A landscape with many valleys, sampled at points; each row gives a point and its height.
From any point a ball rolls to the lowest of the 2 points nearest to it. It stops when none of these is lower. Distance is the straight distance between rows; heights are no part of it.
kole (h 8.5): [ -7.5   0.3  30.7 -14.6  -4.1  33.5  12.0  -7.2  -6.6  30.6  -9.4 -22.9
  -8.6  13.9 -16.8 -21.8 -15.2   9.7 -14.5   1.2 -59.5 -24.7]
Muf (h 53.0): [-10.0  47.1  -0.4  31.4   9.4  -1.8   7.2 -21.4  12.5  -4.8  12.8  17.8
  -2.0 -22.9   0.1   5.6  16.2  14.7   0.1  14.5  -6.4  -3.6]
Mafar (h 44.4): [ 26.4  35.2  -7.5   0.1   2.4 -22.1 -24.9  11.4  -2.7 -12.0  11.7  14.6
  25.0 -15.4   5.0  12.9   6.3 -45.6   6.7   8.6  20.1   2.0]
ker (h 33.1): [ 14.4 -19.1 -39.0  30.0 -12.5   1.0   2.3   7.2   4.5  26.5 -20.8   7.2
 -31.0  11.4  -6.9 -16.8  21.3 -13.7  21.3 -26.3  14.4  10.8]
dipe (h 14.7): [ -9.4   4.5 -13.8 -31.9 -17.1  18.4  15.4 -21.8  -2.3 -14.4 -20.0 -23.2
   7.5   6.6 -14.2  29.9  10.1  10.8  19.1  22.8  27.8 -12.1]
direm (h 68.6): [ -2.7  23.1 -15.9  43.3   5.7  -3.9   1.8  -9.3  -5.3 -23.9 -12.2  30.8
  17.2 -17.8  12.6  42.7 -19.8   8.9   9.2   3.7  20.6  -1.5]
geme (h 23.3): [-14.2 -18.9 -13.2   1.4   2.0   1.6 -15.8  14.5  -8.1  -7.3 -11.8 -11.7
 -16.3  19.3  11.0  12.4  -5.7   9.1   2.5 -20.6 -11.5   4.8]
mosor (h 22.7): [  6.7 -23.9  -2.1  41.5  10.1   9.8  -1.0  -8.4  37.6  31.8  -0.7 -25.3
 -26.9 -21.6 -25.7 -25.1 -12.7 -28.3  -1.4 -32.8 -12.8  -3.7]
Degil (h 25.8): [ -1.6  -4.7 -12.8 -29.9  23.5 -18.2  22.4  -9.9  12.3 -25.0 -28.3   4.3
  10.7  -0.8  -9.0  17.8  -1.3 -20.2 -15.3  15.1  19.8  28.6]
Nako (h 31.0): [  6.5 -30.0 -14.8  37.2  -9.8   1.0 -17.6 -11.0  13.3  45.7  -3.1  -2.6
 -33.2   0.1  -2.2 -28.0  10.5 -14.2  18.9 -44.3  28.3   1.9]
nuto (h 65.9): [ -1.3  -4.9  -6.8  18.8  26.1 -19.1 -11.6   1.7  26.7 -23.4  13.1   6.9
  28.8 -46.5  13.1  17.9 -11.8 -13.4  10.7 -14.4  35.5  11.7]
naba (h 64.8): [  7.6  18.5  19.3  13.2   8.9   9.9 -12.0 -28.8  49.8  -4.0  12.9 -24.9
   3.0  -0.7 -27.5  -7.7   5.9 -41.7   3.5   6.9  -3.9  -8.5]
rulol (h 66.0): [ 16.7   0.0  19.9  11.1  19.3  -8.9 -17.0  14.6  10.2  12.4  27.5  15.1
   2.9  -9.2   9.1 -37.8   6.2 -12.1  -5.5  -5.6 -18.1  21.1]
fumin (h 45.5): [-11.8   3.5  15.2   7.8  14.6   3.3  13.9 -11.6  34.7  11.7   5.8 -19.3
   5.2 -41.0 -18.6  -8.0   4.3  -1.4 -13.9   7.7 -20.3  -6.5]
maro (h 52.0): [ -4.5  -1.3   2.0  22.2   2.9  12.5   6.5  -9.1 -12.7 -27.7  23.8 -24.5
  -1.5  19.8   2.4 -12.4   3.1  46.0  22.1  -0.9  -5.1  26.0]
Kob (h 40.4): [ 17.8  -3.0  -1.9 -12.0 -13.2  -5.8 -37.9  10.3   6.5   1.4  26.4 -32.9
   4.1 -26.8  -8.3   3.7  15.9 -29.7  22.9 -20.7  28.8   3.8]
zav (h 54.6): [  0.8  16.0   0.3 -36.8  20.8 -25.2 -15.4  -1.0  -2.7 -24.9 -22.0   5.1
  -5.6  18.6  -1.8  14.5   3.8 -51.6 -24.8  17.7   1.7  17.2]
Riba (h 50.1): [ -8.3  35.7   9.4  29.6  -3.0  13.7 -10.5 -32.3   1.6   6.7  -2.2  16.0
  -7.4  12.0  11.8   2.9   5.3  17.9   3.2  14.8 -19.3 -20.4]
Gutu (h 36.5): [ -1.3  21.0 -10.7 -25.1   4.3   3.5  39.5  -7.9 -14.6 -12.5 -14.7 -19.4
   3.9  14.3 -29.1  -9.8  22.2   9.6  -0.7  34.8 -12.4  25.3]
gebef (h 47.0): [  0.8   0.6  -0.4   3.1 -13.5  25.9  -3.0 -15.0 -15.0  19.6 -29.6  -2.8
 -34.6  55.8 -15.1 -17.6  -9.3 -20.8  -0.3  -0.6 -23.6 -21.0]
Naf (h 41.9): [ 31.6  23.2 -18.6  15.0  -9.7 -15.8 -19.4  10.7  -9.9  -7.6  36.7  13.5
  12.3 -11.0  -5.9  -9.2  28.1 -21.4  23.3  10.5  18.4  11.6]
zevuz (h 63.1): [ 26.2  -7.8  30.8  -3.9 -16.1  16.7 -36.6   8.4 -29.4   6.8  34.0 -11.8
  -4.9  27.7  -1.0 -24.5  -3.1  -7.9  18.0  -1.0 -19.4  -7.6]
Bon (h 57.1): [  8.7  14.0  15.9 -15.1 -41.5  12.8  -0.3  10.7 -42.9  26.3  18.7  11.2
  -4.6  17.4  11.6 -37.4  19.8  47.6  18.4   7.0 -14.3  -8.3]
Seb (h 36.7): [  9.2  27.5 -12.5  16.3 -24.5   4.8  -6.9   0.2 -19.1  -2.2  31.0 -26.9
   0.1  -6.0 -16.4  -8.0  45.1  13.2  32.9   2.1   7.4   5.2]
Rero (h 39.1): [ -8.3  11.0  22.4  49.0  10.5  21.4 -16.1 -29.5  23.0  31.6  32.9 -11.7
 -18.5  -5.7 -16.8 -32.4  -0.6  -0.9  -1.6 -13.2 -29.5 -18.6]
Sabef (h 59.6): [-19.6  19.9   2.5 -54.0  30.2 -40.1  -9.9 -16.0   8.3  -8.9  38.5  20.7
  20.0 -15.3  11.7  -8.1   8.5 -11.3 -12.4  29.9   6.5   5.4]
viv (h 63.6): [-13.7 -10.1  -8.2   3.0  29.3 -29.7 -15.9   5.8  16.7 -16.3  35.9  -7.9
  37.8 -66.5  21.9   5.8  -4.5   9.7   8.3 -24.0  52.4   6.5]
gep (h 21.5): [ 14.6  11.6   6.7  -7.3  22.5 -11.7  11.8   9.6  -3.7 -31.6  12.7  -1.4
  17.6   3.4  -3.0  -5.8  -8.3 -13.9 -11.2  24.7 -11.7  29.1]
gifa (h 17.9): [-22.0  10.0  29.9  -6.1   0.9  13.8 -11.7   1.9  -2.1  19.7  -6.9 -16.7
 -17.7  -1.5 -11.7   5.1  -3.5  -1.9 -19.7  -1.8 -56.4 -21.2]
poza (h 43.3): [-10.5 -21.5  15.1  41.6  17.7  23.8 -12.9 -38.0  18.7  22.3  20.2  -9.3
 -27.5  25.2  -7.3 -36.6  -6.5  11.6   4.7 -21.2 -16.2  -4.9]
gulel (h 17.8): [-19.5  10.5  16.5   2.5  -6.5  27.6  11.4 -26.0  11.2  47.0  -1.9 -12.1
 -21.6   5.5 -15.9 -29.8   5.5  24.5  -5.9   1.8 -46.6 -33.4]
zezu (h 67.5): [ -2.1  -9.5   7.7  14.0  32.6  -8.0  -0.7   5.9  23.6  19.7  -1.2  17.7
  -9.9   7.5   9.7 -22.3  -5.2  -0.9 -20.9  -6.9 -36.9   7.3]
sud (h 35.6): [-21.6 -56.2  25.0 -18.7  14.1   6.1 -18.0   5.8  10.8  -7.8  -9.6 -10.9
 -12.4  29.6  26.1   2.5 -29.1  12.6 -15.8 -19.5  -6.3  -8.8]
vok (h 59.1): [  0.2   6.7 -16.5  23.3  10.1   0.2   5.3 -36.8  27.7  15.8  -2.8  28.8
   1.7 -10.9   9.1 -15.1  15.1   2.6  10.0   9.9  21.7  -5.4]
Mimov (h 30.0): [-26.2  -7.4   3.3  32.2   2.3   9.2   0.1   4.6  24.3  34.1  28.3 -42.5
 -25.0 -27.8 -28.2 -24.0   8.3  15.4  -4.5 -20.4 -34.0  -4.1]
luz (h 21.0): [  2.9  -2.4 -11.1   4.5  -4.1 -11.4  27.4  22.9  -2.8  20.2 -33.6  32.3
   6.3 -14.4  -1.4   4.2  -0.6   3.1 -16.6   2.2 -14.4   7.3]
kif (h 42.3): [  0.5 -16.9 -10.5 -19.5 -29.7   5.6 -30.3  -2.5 -17.5   1.3   5.5 -18.6
 -25.9  33.8   6.3  -2.6  15.6   4.5  28.4 -13.0  22.3 -13.3]
tinu (h 54.7): [-21.0 -11.5 -30.5 -17.1   9.9 -14.2  25.6   3.7   9.7 -19.3  -3.0 -24.2
  31.4 -56.8   1.7  24.6   5.2  20.9  10.5  -1.7  44.0  14.1]
laki (h 12.7): [ -9.3   1.9   7.8 -16.2  -3.1 -13.8  12.3  24.8 -40.9 -34.9 -22.5  -1.4
   8.0  -9.6   9.8  49.6 -20.6  19.9 -14.9  -2.4  -5.4   9.5]
mog (h 25.6): [ -7.1  11.1  14.4  -0.1  15.8   3.6 -18.6   8.2  13.0  -5.4  -2.3 -11.0
 -12.6   3.2  -8.1  13.7  -4.3 -21.7 -15.8  -0.6 -31.4  -6.3]
mavi (h 64.6): [ 26.7  17.6  19.3  -0.9  -6.3   3.1 -30.5   6.5 -11.1  12.3  28.2  11.1
   8.1   6.5   1.7 -30.5  13.5 -16.3   1.4   4.8 -21.5   3.6]
luso (h 62.7): [  4.4  10.9  -3.2  25.6  15.2  12.6   4.2 -27.8  32.1  -8.3  -6.3  -5.5
  -4.2  11.6 -10.8  -3.1   0.9 -19.0   1.2   8.4  -1.6   2.4]
susis (h 56.1): [-13.1  18.3  -7.3  -3.4   4.5 -21.2 -18.3  24.4  14.5  -5.2  47.0 -21.4
  11.7 -68.6   5.3   6.4  20.3  24.2   4.9 -10.9   8.5   0.3]
dufor (h 32.8): [-15.7  37.8 -11.0 -15.4  17.6 -14.7  28.3  12.9 -18.9 -24.1  15.1  -7.6
   8.6   4.8  -9.9 -10.9  20.3  26.1   0.3  23.9 -19.4  21.0]
pabuz (h 15.3): [ 10.7 -35.8   0.2 -26.4  -3.6  -5.4   8.5   0.8  13.0  -5.7 -19.1  19.7
  19.6  11.9  24.0   5.8 -24.3 -14.3   2.4 -13.5  42.7  -5.0]
ladez (h 72.2): [ 21.8 -14.9   2.4 -24.5  -0.2  -3.1  43.3   3.1 -10.2  -5.8  -9.0  37.5
  46.9  -6.2  19.4  -2.4 -27.0   3.9  -8.9  17.3  25.3  11.1]
Ser (h 46.7): [-20.6 -16.7   6.0  14.4  19.4  19.1  -3.1 -27.0  17.4  -2.7   5.0  -9.5
 -22.2  30.9   5.4 -12.2  -7.0  19.2  14.1   0.3  -4.4   7.1]
Toz (h 49.1): [ -4.8 -24.7  -4.5 -40.3  20.6 -23.0  16.8  40.1 -23.5 -36.5   3.9 -17.6
  35.8 -19.3   1.1  18.1 -23.0  -1.1   0.1   2.5  15.6  35.2]
kinad (h 11.0): [ -1.4 -22.2   8.4  29.9  -1.8  19.7   8.8 -11.7  11.5  37.3 -23.5   7.0
 -20.0  22.3  -2.8 -19.5 -17.8  -7.2  -9.4 -18.0 -31.9 -17.3]
Gev (h 57.4): [-13.1  26.4   0.4 -39.8  33.9 -29.1 -12.6  -8.6  -0.8 -19.6  15.1  22.1
   5.3  15.3   5.7  10.8   4.1 -21.2 -12.0  16.4   2.5  17.1]
Nivav (h 17.5): [ -1.0 -22.2 -25.2   3.3 -25.3  -8.8  22.9  35.4  -3.8  31.2 -33.9  17.3
 -12.3 -21.8  13.1  13.2  -5.1  17.1 -17.4 -24.0   9.0  -7.8]
kapib (h 41.8): [ 10.6  26.4  20.8  13.0   9.6  14.8  13.6   5.6 -16.8 -19.3 -28.2  -9.7
   8.0  18.7 -19.3   4.0  -3.0 -14.9 -25.0  20.1 -45.1   6.2]
Sil (h 24.9): [-20.3  -4.2   5.7   9.7  -6.7  14.0   0.6  -1.5  11.6  57.9   5.4 -29.3
 -27.6 -18.4 -28.9 -23.3   1.9   7.7 -12.7 -20.8 -46.1 -28.7]
tuz (h 27.3): [ -5.4  -7.8   6.3  36.3 -19.5  16.5 -20.6  16.7 -28.4  -4.0 -18.0  -2.6
 -26.6  29.8  14.0  10.7 -10.9  19.5   6.6 -24.7 -29.2  -6.6]
rig (h 54.1): [  9.3 -14.7   5.0  -7.6 -14.5  18.3   3.8   3.9 -28.9  -9.2  11.3  -7.2
   4.8  28.8  14.5  -6.9  -3.2  35.8  17.9  -1.4   2.1   8.2]
zorav (h 51.9): [ -0.8 -25.3 -10.8  18.1  19.4  -9.7  -5.9  -5.9  13.1 -22.1  20.7  -2.4
  -9.7  16.8  14.0 -24.5   4.0   8.2  20.7 -18.6  19.7  29.7]
dapel (h 68.7): [-24.5   6.0  -4.6  20.2  15.4 -12.3  17.9   8.3  10.4  18.9 -29.2  19.7
 -28.5  15.1   6.9  -9.6   8.6  15.2 -28.0  -4.8 -47.3   1.7]
minob (h 61.5): [ 15.4 -34.9  31.1 -24.2 -21.4  24.1 -19.3  -2.5 -18.8  24.7  28.2 -31.3
  -0.4  24.3  -3.6 -34.9   1.5   8.5  14.4  -1.0 -13.7   0.3]
zesok (h 67.6): [ 12.7  12.3 -13.3  22.3  14.5 -16.1  -0.8  -4.4  15.5 -23.5 -13.9  26.1
  18.0 -23.3   7.7  39.3  -7.6 -22.1  -3.5  -2.3  27.3  10.7]
gam (h 51.7): [ -6.9 -13.1 -14.5 -46.3   4.5 -13.3  41.0  20.5 -15.4 -24.5  -1.4 -20.6
  36.4 -42.9  -7.8  28.5  -5.9  21.4  -4.6   1.7  26.7  26.4]
nok (h 20.6): [  5.1 -21.0 -19.5 -13.5   5.5  -7.1  -4.9  -6.0  -5.1 -15.6 -11.8  18.5
  -8.2  37.9  28.4  -1.0 -14.0  -9.2  11.2 -13.1  39.2   1.4]
fus (h 59.8): [  5.8 -45.2  24.6 -25.9 -45.7  16.8  -1.4   2.4 -24.0  36.3   5.6 -14.8
 -23.6  28.2  -2.1 -34.2  -0.8  26.7   6.0 -13.3  -0.9 -19.1]
lemal (h 26.7): [  7.4 -39.4  13.0  15.2   2.7  20.8   3.4 -12.0   0.9  -8.1 -11.1   4.2
   2.9  25.3  20.1  -1.5 -33.3  15.5   0.1  -6.8   0.0  -3.8]
Muret (h 5.8): [-10.6  -9.1 -20.1 -36.0 -40.8  11.0   2.9   3.3 -16.3  -3.7 -22.9  -4.4
  -5.1   8.8   2.3  30.6   5.3  18.5  13.4   6.0  42.4 -23.1]
Zezub (h 36.9): [ -7.9   8.1  10.7   7.1 -13.2   9.4 -17.1  -5.7  -4.9  12.6  24.9 -14.0
  -8.3  -4.3   7.4  -7.4  10.6  23.5  14.5  -8.3 -18.8 -12.4]
kinud (h 27.7): [  2.9 -28.4  -8.9  54.6  -4.5   8.9 -22.7 -19.0  24.9  42.3   6.8 -12.3
 -29.3 -24.2 -14.0 -10.2   4.1 -15.8  14.4 -52.9   7.7 -21.5]
bifug (h 26.6): [ 15.1  -1.5   1.1 -13.8  21.0  -4.6  17.1   3.9  -9.5 -13.6 -26.1   6.8
   7.4  21.2  -8.2 -12.8   2.5 -26.6 -10.5  12.7  -6.0  25.6]
Paz (h 30.3): [ -4.0  -0.4  -4.0  39.7 -26.7  23.2 -10.9   1.3 -34.4  21.1  -6.7 -19.6
 -38.0  35.6 -13.3 -14.5   6.1  15.6  17.9 -26.0 -22.0 -12.0]
vize (h 71.3): [ 23.5   1.6 -16.1   3.6 -13.1  -1.2  33.0   9.9 -15.2 -12.6 -16.5  44.8
  24.1   7.7  13.2   8.8  -8.6   4.0  -4.9  14.1  30.9  -4.4]
megu (h 49.5): [-16.1 -19.3  -4.1  19.7  21.9  12.2   5.4 -15.5  19.0 -22.0  19.1 -35.5
  -9.4  11.0 -11.2 -22.4  13.0  17.4  21.6  -8.9   2.0  30.2]
Savu (h 38.6): [ -4.5   6.1 -18.1  -9.7  13.5 -21.4  -5.6  24.7  11.2  -3.7   8.6  -0.8
   0.9 -29.4  -0.4  -5.4  20.5 -19.0   6.2  -1.1   9.0  21.2]
vove (h 20.7): [ 15.2  -9.5  20.9 -10.2   5.9   7.0   0.7   2.4 -18.7 -20.7   2.5  12.8
  25.6  16.4  23.7   9.5 -28.8   5.6  -4.2   6.1  -2.2   4.0]
Ranu (h 55.8): [ 22.7  -4.0  15.5   0.8 -28.6   4.1  -3.8   5.0 -46.0   5.7  37.9  -4.4
  -1.6  13.8   6.5 -29.9   8.6  42.7  29.6  -9.2  -1.9  21.6]
gadub (h 41.7): [  9.1  -2.1 -15.4 -33.0  -9.5 -14.4 -18.5  27.0  -5.7   7.6  22.8  -6.0
  11.1 -28.3   3.0   3.0  22.2 -24.1  18.3  -4.3  38.5   7.5]
pego (h 44.5): [  6.4  20.7  17.1   5.2  -3.4  32.7  12.3 -11.9 -18.0  -1.8 -36.2  -8.6
 -14.5  49.0 -27.6 -12.4  -2.6 -14.5 -14.7  12.5 -49.4 -16.5]
bisa (h 21.7): [-10.8  35.5 -25.3 -19.8  -9.8   6.8  25.1 -13.0 -27.7 -28.6 -14.7 -17.0
   4.5   4.2 -22.0  35.9  16.4   8.9  11.6  32.2  17.5   5.4]
vod (h 50.7): [  7.4   2.6   0.2   5.4  -4.0   1.6  -4.2  -1.6  -2.4   8.3 -21.8  33.9
 -16.7  32.0  11.8   0.3   0.3  -5.0  -6.7   7.6  -0.9 -10.6]
Pituz (h 30.9): [-18.4 -56.4  14.5  -0.3 -11.1  17.7   4.6 -11.1   7.9 -11.5 -33.8  -2.4
  -9.5  32.6  17.9  21.1 -39.9  15.2 -12.1 -13.5  10.4 -20.6]
fev (h 14.2): [ 10.4 -20.9   2.8 -28.1 -10.1   0.5  23.1   1.4  -9.3 -27.7 -39.5  12.7
  21.9  -2.9   9.8  50.6 -37.6  -4.1 -11.9   7.6  30.2  -8.1]
fesek (h 16.5): [  4.4 -43.6   1.0   1.8  -0.5  26.0  21.1 -21.9  18.5  28.2 -25.5   0.1
 -16.2  25.3  -3.4 -21.6 -26.6  -5.8 -10.0 -19.8   6.3 -17.7]
dof (h 60.0): [-23.2  12.9 -12.8 -20.1  17.9 -24.6 -11.5  -5.4  33.6  -3.1  43.2 -21.1
  23.3 -69.0   8.7   2.6  23.3  17.7  13.2 -10.7  46.2  -1.6]
pemav (h 69.7): [  1.9  32.9 -19.2  13.4   7.8 -26.9   9.0   6.6 -19.8 -18.9  16.2  39.5
  33.0 -32.2  23.7  30.2  -7.9   6.9   8.4  10.1  26.8   0.1]
kiv (h 47.5): [  2.4  41.6   9.8  25.0  -0.8  10.3   0.2 -23.8  -0.3   0.8 -29.4  15.8
  -3.3  11.2 -13.2  10.0   5.4 -10.8 -15.3  27.9 -34.1 -27.7]
sur (h 14.8): [  3.0 -58.7   8.2  11.8 -32.6  17.1  11.1   5.4   8.5  30.7 -23.0   5.2
 -19.9  10.5   7.7 -18.4 -30.1  11.3 -13.6 -20.5   9.6 -23.7]
meviv (h 64.4): [ -3.0  17.8  19.1 -14.8   7.6  22.5  10.8 -33.6  34.8  -2.6  -3.5 -29.7
  13.8  -5.4 -39.5   0.1   3.0 -24.7 -13.8  30.7 -14.3 -12.8]
nase (h 12.4): [-13.6 -31.8  -6.7 -13.6 -25.8  -5.0  13.2  35.0 -16.7  -0.2 -29.0   0.2
  -5.2 -19.2  12.9  39.9 -25.4  26.2 -17.5 -21.7  -2.1 -12.2]
loziv (h 47.1): [ 16.8  47.1  -4.9   7.8  -0.6 -16.8  -7.5   4.6  12.6  -7.4  11.6  15.5
  29.6 -42.0 -18.2  20.2  14.7 -32.1  -9.0  22.9   4.2  -3.8]
moso (h 23.9): [  8.5  10.3 -11.1  -9.9 -23.3 -20.9   9.5  39.9 -26.9  12.7  -9.5  30.1
   7.1 -18.6  16.4   8.9   5.5  14.0 -13.9   1.7  -5.2  -8.2]
litut (h 33.2): [ -3.4  16.5 -19.5  33.3 -17.2  12.7  -9.4 -14.4  -9.1  18.6   3.4  -6.9
 -29.9  11.2  -7.0  -1.2  15.3   9.4  23.9  -4.3  -8.2  -5.0]
fom (h 9.0): [ 15.6 -47.0   8.2  -9.3 -27.5   6.5   7.8   6.9  23.1  20.0 -22.9  19.5
  -2.9   3.6  18.1   3.1 -26.2 -13.4  -7.6 -18.1  34.5 -28.3]
lonon (h 41.4): [ -3.7  11.3  22.2   8.6  -2.2  14.4  -0.9   4.2  11.3   3.0  26.0 -33.5
   8.7 -29.7  -8.2  -2.6   0.9  15.1  -1.2  11.6 -29.8 -10.8]
Reka (h 49.9): [ 20.5  21.9  11.2  19.7  -7.9   1.6 -14.2  16.4  14.1  -8.8  31.2  -0.8
  27.5 -51.0  -0.1  24.6   0.6 -18.9   2.5  10.2  -2.1  -8.6]
gugef (h 26.8): [ 12.1  14.4 -14.2 -28.7 -16.9 -17.1   4.1  32.8 -14.7  38.9 -10.6  33.5
  -7.1   2.8   1.9 -11.5  22.7   1.1 -14.6  10.5 -12.2  -9.4]
nom (h 39.3): [ 22.4  30.8 -15.4   8.1 -22.5   5.6   7.9   7.4 -17.8 -14.5  15.2  -4.7
  16.5 -19.9 -15.2   3.2  22.4   1.3  28.2  20.4  15.4  12.3]
gesin (h 52.4): [  4.4  22.5 -11.6  -7.2   5.1 -13.0 -16.6  10.1 -14.5 -19.1 -18.7  29.8
  -0.4  35.6   6.0  14.4   3.1 -28.4  -7.9  13.5   7.7   0.9]
mopup (h 54.2): [-12.8 -26.3  -0.9  23.2  24.1  -4.3 -22.0 -27.9  18.7 -13.0  18.4   8.4
  -6.3   7.2  35.6 -19.9  -4.6  29.9  15.3 -27.7  30.1   8.0]
loti (h 25.1): [ 21.7  -4.9 -17.7 -23.6 -15.7 -13.0 -18.3  11.9 -28.2  -5.1   6.3  26.7
  -0.9  30.1  14.4  -8.7   2.5  -8.6  12.4  -2.3  27.2  -1.3]
nobut (h 46.8): [  5.7 -21.8   4.2 -44.8   3.9 -15.0 -13.7  36.3 -29.4 -16.6  15.8  -4.2
  27.4  -6.0  10.8  13.4 -16.0   3.2   2.1  -6.0  16.6  16.6]
bemes (h 44.6): [ -0.7  39.1  23.0  11.9  17.7  -1.7  11.5 -15.0   2.8 -16.4 -30.6  12.1
   5.1  -5.5 -12.7  17.2  -1.8 -10.4 -37.8  23.8 -43.3  -3.2]
pivo (h 61.1): [ -2.7  43.2  21.5  -6.7  10.8  -6.8  -5.1 -36.4  33.1 -22.9   0.9  -5.7
  12.3 -17.8 -25.5  19.1   9.9 -35.6 -17.7  35.3  -4.2  -9.5]
bak (h 31.4): [-19.0   6.0  11.3   2.4  12.6  -4.3 -23.5  22.9  18.4 -24.7  13.9 -38.5
  -6.7 -13.1 -15.3  15.1   5.9 -14.8  -3.5  -9.5 -21.9  10.8]
bepo (h 18.3): [  1.3 -10.5  -4.1 -10.3   4.9 -13.4  16.7  17.0 -21.8 -39.5 -50.9   0.8
  12.0   0.4  -3.5  52.8 -34.0 -10.3 -23.1   5.6   7.9  15.2]
sorog (h 17.2): [ -9.4 -19.1   4.1  24.6  12.7  24.5   9.4 -19.4  33.9  21.2 -17.6 -14.9
 -12.3  -1.9 -21.9  -8.7 -22.9 -29.5  -9.2 -17.8 -18.5 -15.5]
Kemel (h 70.6): [ 12.1  20.3 -31.0   0.1  -1.1 -26.8  17.4   6.4 -21.1  -8.7   3.1  47.6
  19.2  -3.7  20.0  13.4   5.5  -1.0  15.8   7.2  42.0  14.5]
tivi (h 36.4): [ -7.4  -8.1  -5.3   3.7  -3.8  10.8 -36.9  13.4  14.2  -3.3  16.2 -53.3
 -11.9 -18.6 -17.3  15.4   7.9 -31.7  16.2 -20.7  -0.5   0.0]
Rute (h 39.5): [  4.6   6.0 -15.3   4.9 -31.4   7.2 -33.9  -9.7 -21.1  11.1  27.5 -13.9
 -15.5  13.4  -7.8  -6.6  40.0   2.2  42.5  -7.9  39.8  -1.2]
dit (h 56.9): [-11.1  -5.9  -6.4  31.2  28.3   3.0   4.8 -27.8  16.4  -2.6   6.7  27.4
   0.4   2.0  28.5  -1.2 -10.4  30.8   4.6  -0.2   9.3   2.7]
Gub (h 27.8): [-22.6  44.7 -16.8 -14.3   3.9 -17.6  34.1 -12.0 -10.8 -33.2   9.9  -2.4
  11.6 -16.0 -12.1  17.0  21.5  24.7   5.0  37.1  15.5  24.1]
befa (h 55.6): [ -0.6  65.6  -3.5   7.3  12.1 -15.1  16.3 -21.4   8.4  -8.0  17.9  31.7
  11.2  -5.3  -1.8 -12.5  25.9  -1.3  -7.3  37.5 -17.0  -1.2]
mibof (h 39.2): [ 12.6  13.9   4.5  -5.4  -6.8  14.2  38.5  10.1 -29.5 -15.0 -27.8  -1.3
  17.1  19.4 -13.1  -4.7  -0.9  12.8  -5.6  29.1 -28.2  12.4]
kidu (h 50.5): [-29.5  -9.8  20.6 -15.4  40.8 -13.6   6.6 -11.6  42.8   0.8   8.4 -11.8
  17.9 -35.4   4.3  -9.4  -4.4  13.9 -24.7   8.6 -10.2   9.9]
sasek (h 49.0): [ -4.5  -4.9  -6.6   8.0   9.7  -4.8 -12.9  -0.5  -8.5  10.6 -14.9  14.7
 -35.2  54.1   0.9 -16.2   0.6 -20.6  -8.9  -7.2 -27.5   1.1]
teseg (h 6.1): [  0.0  -5.3  -8.0  -9.0 -34.9   6.7  17.1  31.3 -29.1  -7.8 -50.7   7.5
   0.2  -1.7  -8.6  46.4 -14.4   4.8 -16.6  -3.4  -3.7 -13.3]
rurin (h 34.4): [ -4.3  -2.1  17.2  56.4   0.6   1.5 -21.0  -4.8  27.3  34.6  39.2 -28.0
 -31.2 -25.5 -20.7 -27.6  16.6  -7.0   7.7 -34.2 -23.0  -7.6]
Nufi (h 58.3): [  5.8  -5.6  11.0 -17.8 -55.1  10.9  -3.7  -0.6 -28.6  41.8   2.8  16.2
 -21.4  27.5   4.8 -30.8  13.5  26.4   0.9  10.1  -4.5 -31.5]
Sev (h 12.2): [ 13.4 -16.5  17.0 -18.9  27.1  -8.9   9.4  -2.0   5.4 -34.0  21.9  10.0
  37.2   1.0  16.0   3.2 -26.4 -11.8  -2.0   9.5   8.7  12.9]
Dod (h 18.5): [-12.0  -2.8   5.0 -13.1  -4.6  -4.1 -10.0  37.2 -28.5 -11.8 -23.7   0.5
 -11.1  19.4  12.9  32.9 -18.9   8.0 -14.3 -12.2 -23.3  -1.9]
papif (h 53.1): [ 10.9   2.3   4.9  16.3   2.8  -5.2 -15.1  11.9  12.4  -9.3  48.8 -19.3
  27.0 -53.0   3.9   0.6  12.2   7.9  11.7   3.6  15.0   7.0]
kig (h 20.8): [  6.0  -3.5 -13.6 -36.1  -4.8  -2.8  28.2   0.1  -7.8  -9.4 -50.9  12.4
   3.8   9.7  -8.8  31.5 -10.3 -23.7 -13.8  19.1  25.0   7.2]
dez (h 40.1): [-13.5 -39.4  18.1 -32.5 -13.4   3.5 -19.1  27.8  -7.3   8.6   1.1 -12.5
  -8.8  13.6  20.2  13.0 -25.8  17.8 -11.0 -20.7 -15.3 -18.1]
fekor (h 55.2): [-12.0   2.9   8.5 -26.7  28.4 -14.7  -2.6 -28.3  31.2   1.2  21.9   5.3
  11.1  -8.5   8.6 -16.6   5.9   4.5 -12.5  17.7   5.1   8.8]
kimel (h 35.4): [  1.7 -17.0 -29.1  -6.8   4.6  -9.9 -10.2  11.6  11.3  15.0  -6.5   5.3
 -20.4   1.9   3.0 -19.1  15.2 -13.5   7.9 -16.8  19.8  15.2]
fori (h 61.0): [ -1.8  -7.3  -2.2  15.8  25.5  -0.2  17.3 -28.9  41.8   0.6 -14.8  17.7
   7.3 -12.7   1.1  -5.9  -9.4 -14.1 -10.4   5.1  13.9   5.6]
lipa (h 43.8): [ -2.6 -31.0   0.3 -44.5 -14.1 -13.4 -10.7  35.6 -27.5  -3.9  -0.6   9.2
  -0.1  18.0  34.8  15.9 -21.3   8.4  -7.6 -11.9  15.9  -6.8]
popo (h 28.4): [ 25.0   7.9 -21.3 -17.4 -17.8 -10.5  -9.2  27.4 -23.7  23.9  -9.5  28.2
 -13.1  27.7   3.1 -17.0  17.1 -26.8   0.0  -2.6   2.1  -0.5]
Datu (h 58.0): [  0.1  50.6  -1.1   3.3   9.9  -7.9  18.1 -38.6  20.5 -15.9 -11.0  15.9
  18.4  -1.7 -21.1   4.0  15.9  -9.1  -9.3  46.7   4.9  -0.1]

Call two points neighbours if one is among the 2 nearest of the other. Go from one point of each pair to the other, from neighbour to neighbour, staying as low as possible. Name the highest point that can't be avoided.
kole and Muret => kif
teseg and kinad => popo
kole and fom => gadub
Sev and laki => bifug
fom and kinad => fesek
fev and laki => bepo

For each start below, name the point where the ball stops.
Toz => Sev
dof => Seb
Ser => kole
gadub => kinad
fekor => laki
